Points, in no order, along strands that fork and pass close to each other.
Points whose rows are less than 59 apart are linked; no others are. Some points are linked to none.
Zuse: [-11 -20 -16 -25 -15   2  14  21 -35  -9  21 -17  35  13  -7 -25  21   5
  48  -8  11   7]
Suveg: [  9  33  24 -23  24  -8 -25 -19  12  -8  -2  14 -27  -7  22   5  16  -5
 -15  29 -12   3]
bamov: [ -8  -9  27 -13  28  13 -26 -16  21  27  -6  -2  -8 -27  28  13  -5 -22
 -10  -1   1 -28]
zali: [-16  -8 -18 -34   3  25  -1  10   6  -2  11  -4  20 -14  34 -11  -5  28
   8 -12   5  22]
fep: [-14   5 -36 -34  -7  12 -10  -2  14  -2  -3   1   8 -20  37  -3 -17  28
   0  -8  -4  35]
goki: [ 17  13  24  20  36  -5  10 -13  -4   1 -24 -35 -23  26  -3 -44  24 -55
  14   1  13 -48]
girak: [ 17  16  50  44   4 -18  16  -9  14   2  -9  23 -21  13 -15  14  15 -27
 -30  15 -31  11]
letud: [-14 -31  10 -23   7   9 -28  -3  -5  22   2 -17  30  -8   5   6  16 -25
  31 -14 -10 -36]
fevot: [-26 -17  11 -34   5  34 -10  20  16   5  27   5  20 -14  30   8  -7  34
   4   1   8  14]
doru: [ 13   7 -21   3  -3  11  13   6  -8 -11   8  -4  -9  -7   2  -5 -10  19
 -19   7   6  38]
gage: [ 13  19 -18  27 -13 -19   8 -40  24   5 -20  14 -23  -9   7  11 -15  -3
 -54  13 -33  24]
sut: [-21 -32 -21  -3 -15  25  20  23 -10  -2  17 -11  32  -4  -2 -13  -8  23
  18 -25  20  16]
lekem: [  8   8  52  48  13   0  24   0  23  -3  -8  17 -23   7   4  12   6  -9
 -35  11 -14  14]
zif: [-37 -46  -6 -10 -17  24  26  23  -2   5  22 -22  48  11   9 -11   3  23
  31 -23  20  -2]
Pomo: [  7  19 -58  16 -43 -28   9 -15  17 -15 -21   0 -21 -15 -12   5 -38  31
 -53  15 -24  39]
ruta: [ -8   2  19 -37   8  14  -7  35  -5 -11  37  19  18  10  -8   6  12  25
  33  20  25   4]
Pogi: [ 24  22  59  16  17 -21  -1   2   8  -4  -2  26 -28  19 -25  21  16 -21
   0  26  -3 -18]
kete: [-23 -32  -6 -32 -15  -4 -13  -8 -17  18   0 -12  42   2  15  -3  14 -18
  44 -25 -20 -28]
Nep: [  8  -6 -41  14   8   2   0 -24  -5   5 -22  -8   8 -23   3  -7 -11  -6
  -2 -36   5  -3]
Visub: [-20  -5 -72 -20 -43 -14  25  20   1 -18   0   6  15 -15 -10 -14 -43  38
  -3 -33   7  49]
Poza: [ 25  35  54  25  33 -13  19   7  10 -23 -11  11 -35  33   2 -14  23  -8
   0  24   4   5]
Dodi: [ 32  21  42  10  19 -20  -7  -9  -5   0  -9   4 -21  30 -26  -5  31 -50
  19  15  -1 -43]
Povem: [ -7 -20 -43   2 -20  18  22  21 -12  -6  10  -7  20 -13 -11 -14 -19  23
   7 -22  19  34]
Vedar: [-19 -10 -46  -8  14  -5  -5 -28   8  10 -28 -23  29 -13  22 -26  -7  -6
  31 -52   8 -26]
Naz: [-18 -23 -18   0  22  12 -10 -14  -3  17 -10 -53  21  14   8 -24  12 -20
  30 -23  11 -44]
pimo: [-12  -2 -43 -26 -29  -5 -18 -17 -14  13 -22   7  18 -26  18   7 -11   2
   7 -28 -23  22]
padi: [-15  12 -57 -18   2  -1  -1  -8  26 -10 -16   4   8 -31  31   0 -32  35
  -1 -34   1  22]
terus: [-23  -9 -60 -11 -20 -18   6 -11   6  -8 -21  13  35 -29  18   0 -31  21
  22 -57  -7  -4]
Tafo: [ 19  20   7  24   1 -21   4 -46  20  10 -29  17 -26  -2   8  -2  13 -49
 -35   2 -42   6]
vogos: [ 10   7   0 -18 -31  -9 -25   1 -24   3  19  24  -3  -5 -28  30   8  -1
 -17  32 -26  17]
guki: [  4  16 -74  11 -38 -28  12  -5  -1 -18 -22   3 -13 -21 -23   3 -40  26
 -34  -6 -10  35]
ripot: [ -6 -13 -42 -16 -54  -2  11  26 -41  -5  19   3  25  -4 -24 -15 -10  13
  13  -9  -2  48]
Kop: [ 10  33  39  -4  19  -2  -4 -12  20 -12   6  16 -35   3  23   6   9   4
 -28  40  -5  15]
Nure: [-19 -39  26 -12  12   3 -38  -2  -8  31   8 -14  18  -6  -7  19  11 -33
  22  -8  -7 -59]
dopok: [ 19  33  67  25  28 -22   8   1  23 -12  -8  27 -34  30  -4   1  22 -21
   2  25   5 -11]
vute: [ 18  -2  38  43  30  14  29  20  -9 -12   3 -20 -18  29 -12 -23  11  -1
   1  11  34 -16]
marod: [  8  30  34  12   5 -16   3 -20  25  -9   1  26 -35  10   7  15  10   1
 -45  44 -34  23]
Vikig: [ 11 -13   1  29   9  14   0 -13 -17  12  -8 -25   1   1 -11  -9  11 -21
   3 -12   7 -26]
sule: [ -3 -18 -13  -7 -17  13  -2  15 -32   8  17   3  19  -2 -17   4   6   2
  15  -3   0  11]
Nemiv: [ 12   8  39  28  40   1   4   3  -4  -2  -7 -34 -21  36  -4 -30  20 -28
  17  11  26 -54]
Dopu: [ 15  28  30 -39  20  -8 -30   2  10  -8  16  27 -13  12 -17  29  14   5
  20  33  13 -13]
nagis: [-44 -31  -6 -22   9   9   5  10   2   4  13 -54  41  29  22 -16  21  -1
  47 -16  11 -40]
delon: [-11   3 -71  -2 -42 -18  -1  -2  -5  -6 -20   9  11 -26 -14   7 -39  25
 -16 -27 -12  26]
karid: [-25 -11 -69  -7 -47 -22  18  16  -3 -18 -14  15  29 -25 -14   0 -46  32
   1 -48  -2  23]
viz: [-12  -9  29 -14  16  29 -17  17  12   5  22  13  -1 -12  14  20  -2  23
  -6  12  13   2]
Gok: [  5  -9  81  38  25 -18  -3  17  15   3  -5  13 -20  40 -26  21   1 -19
  13  24  25 -57]
folip: [ -9  -1 -58  -7 -22   6  21  18   5 -14   5  -1   6 -21  -2 -14 -33  37
 -11 -18   9  46]
tofo: [ 13  12 -36  30 -18 -20  -1 -29  15   7 -20  10 -13 -24  -3  18 -25   0
 -45 -11 -26  16]
tifi: [-26   5 -57 -29 -10 -14  -1 -16  17  -5 -26  10  22 -31  34  -1 -30  25
  12 -48 -11  14]
bedi: [  2  -4 -18 -29 -45  -5 -17  20 -30  -2  27  23  11  -3 -27  21  11   6
   2  20 -18  28]
koz: [ -9  -8   6 -23   2  26   7  41  -9 -11  35  -6  17  12 -13 -12   8  27
  23  13  30  10]
mobol: [-14 -13 -48  -7   0   1  -7 -17   4   8 -22  -6  28 -26  16  -7 -17   2
  16 -52   5 -15]
baso: [ 37  23  24  18  24 -10   7 -10 -24  -2 -13 -14 -22  20 -13 -33  30 -45
  16  10   3 -25]
beku: [  8   3 -43  11 -13  -3  -3 -20   0   6 -16   5  -5 -25   3  10 -24   7
 -21 -18  -8  17]
Zetus: [ -7 -11   8  -4  17  33  15  29 -13 -13  24 -20   2  12  -4 -19   9  24
  19  12  40  -3]
bop: [  8  14 -39  10 -50 -17   4  -6  -1  -4  -3   1 -16 -10 -18  10 -22  21
 -51  34 -31  43]
tepof: [-19 -22 -23 -31 -27  -3 -12 -11 -21  19  -8   2  37 -11  18   7   4  -6
  25 -33 -21   3]
fis: [  5   1  49  17  -3   0  -3  -3  12  -1  16  27 -23  -5  -7  42   0   0
 -37  32 -15   4]
Zod: [-10 -14   2 -22   6   7  -5  23 -23  -4  16 -23  21  21  -5 -21  28   7
  46   0  21 -16]
toba: [ 11  36  23 -34  10 -12 -36 -13   6  -2   6  27 -25  -5   1  24  17  -6
  -2  31 -13   0]
Gisel: [-26 -21 -42  -4  24   4  -1 -22  14  15 -24 -49  29   1  20 -29   6 -14
  33 -45   7 -48]
Sal: [ 18 -24  12  30 -10  10  -8  -4 -22  20   8   0   7 -10 -27  25   6 -24
 -16  -4 -15 -16]
fup: [ 17  16  -3  13   9 -10  -4 -40  21  13 -29   8 -24 -15  17  -5  -1 -31
 -29  -6 -17   0]
kogaz: [  5 -17  77  55  21   0  12  14   5   4  -1  -2 -13  29 -17  10   8 -20
  -4  10  17 -44]
Devav: [-42 -47  10 -21  -3  20  12  24   4   5  24 -38  47  22  19  -5  13  14
  39 -14  16 -27]
ras: [ 11  -4  44   9  29   0 -17 -12   7  16  -9  -8 -17   6  -1  -2  10 -55
   0  10   2 -55]
pase: [ 22  19   5   7  14  11  20  12 -15 -20  11  -6 -22   4   0 -15  -1  15
 -15  20  13  30]
Mik: [-21 -24 -12 -14   9  12  -4   2 -13   7   6 -39  27  12  13 -24  17   0
  38 -17  13 -23]
dufop: [ 29  28  29  22  25   1  26  16  -6 -26   7   0 -31  19  -2 -15  14   9
  -8  26  17  22]
Binir: [ 12  -6  68  54  19   5  28  10  13   2  -4   9 -17  23  -9   7   7 -15
 -18  11   4 -12]
nezik: [ 20  10  48  41  37  -3  20  12  -6 -11  -6 -15 -24  39 -13 -22  19 -16
  18  17  29 -32]
fut: [ -2  -1 -43 -13 -48   1   3  19 -23 -10  16   9   4  -6 -18  -8 -16  19
 -10   5  -5  50]
ledi: [ 14   2  28   2  -7   6 -19   4 -10   4  21  22  -7  -4 -22  34   6  -2
 -17  28 -10   3]
puzas: [  6  11 -39  -3 -35  -4  -1   2 -11  -5   6   4 -11  -8  -6   4 -17  20
 -24  15 -14  44]
kosop: [ 22   7  59  14  23  -9 -10  11   3   3   3  19 -14  24 -30  21  11 -17
  14  22  21 -45]
kidam: [  6  23  22 -48  16   2 -24  22   2 -10  27  27  -5  19 -12  19  16  22
  27  32  22  -3]
mera: [ -5  -5  19 -13  19  23 -18  -2  16  13   8   5  -5 -21  26  17  -8   3
 -21   4   0  -1]
lutaz: [ 12  -1  31  15  22  25  12  25  -8 -10  20  -7  -9  16  -7  -8   6  16
   0  14  35  -3]
sugil: [ 18  25   1  22 -10 -18  11 -26  13  -4 -10  12 -29  -1   8   3   1  -4
 -50  29 -38  30]
difa: [  2   6  19  -1  18   0 -13 -35  23  25 -14  10 -21 -22  24   4  -1 -39
 -27  -1 -15 -20]
rafik: [ -3   3 -35  -9 -29  -4 -19 -17  -9  15 -13  12   4 -24  10  17 -15   1
 -16  -8 -27  22]

A fork is a point with three links, a tip a point with one. Leave the first point through the second and follow the links. Name the first fork or tip that comes.
kosop / Pogi: puzas
dufop / Poza: girak
kidam / Dopu: beku
bamov / mera: mobol
Suveg / toba: Dodi
fep / zali: Tafo
delon / karid: Mik

A fork is a point with three links. Follow the links from the first point to the second and name the forks in between, in order.
Nep / ruta: beku
Pomo / rafik: Mik mobol beku
karid / kosop: puzas
terus / koz: mobol beku
marod / Zuse: beku mobol Mik
gage / Tafo: beku mobol
bamov / Mik: mobol
Pogi / Naz: puzas Mik
viz / Zod: mobol Mik
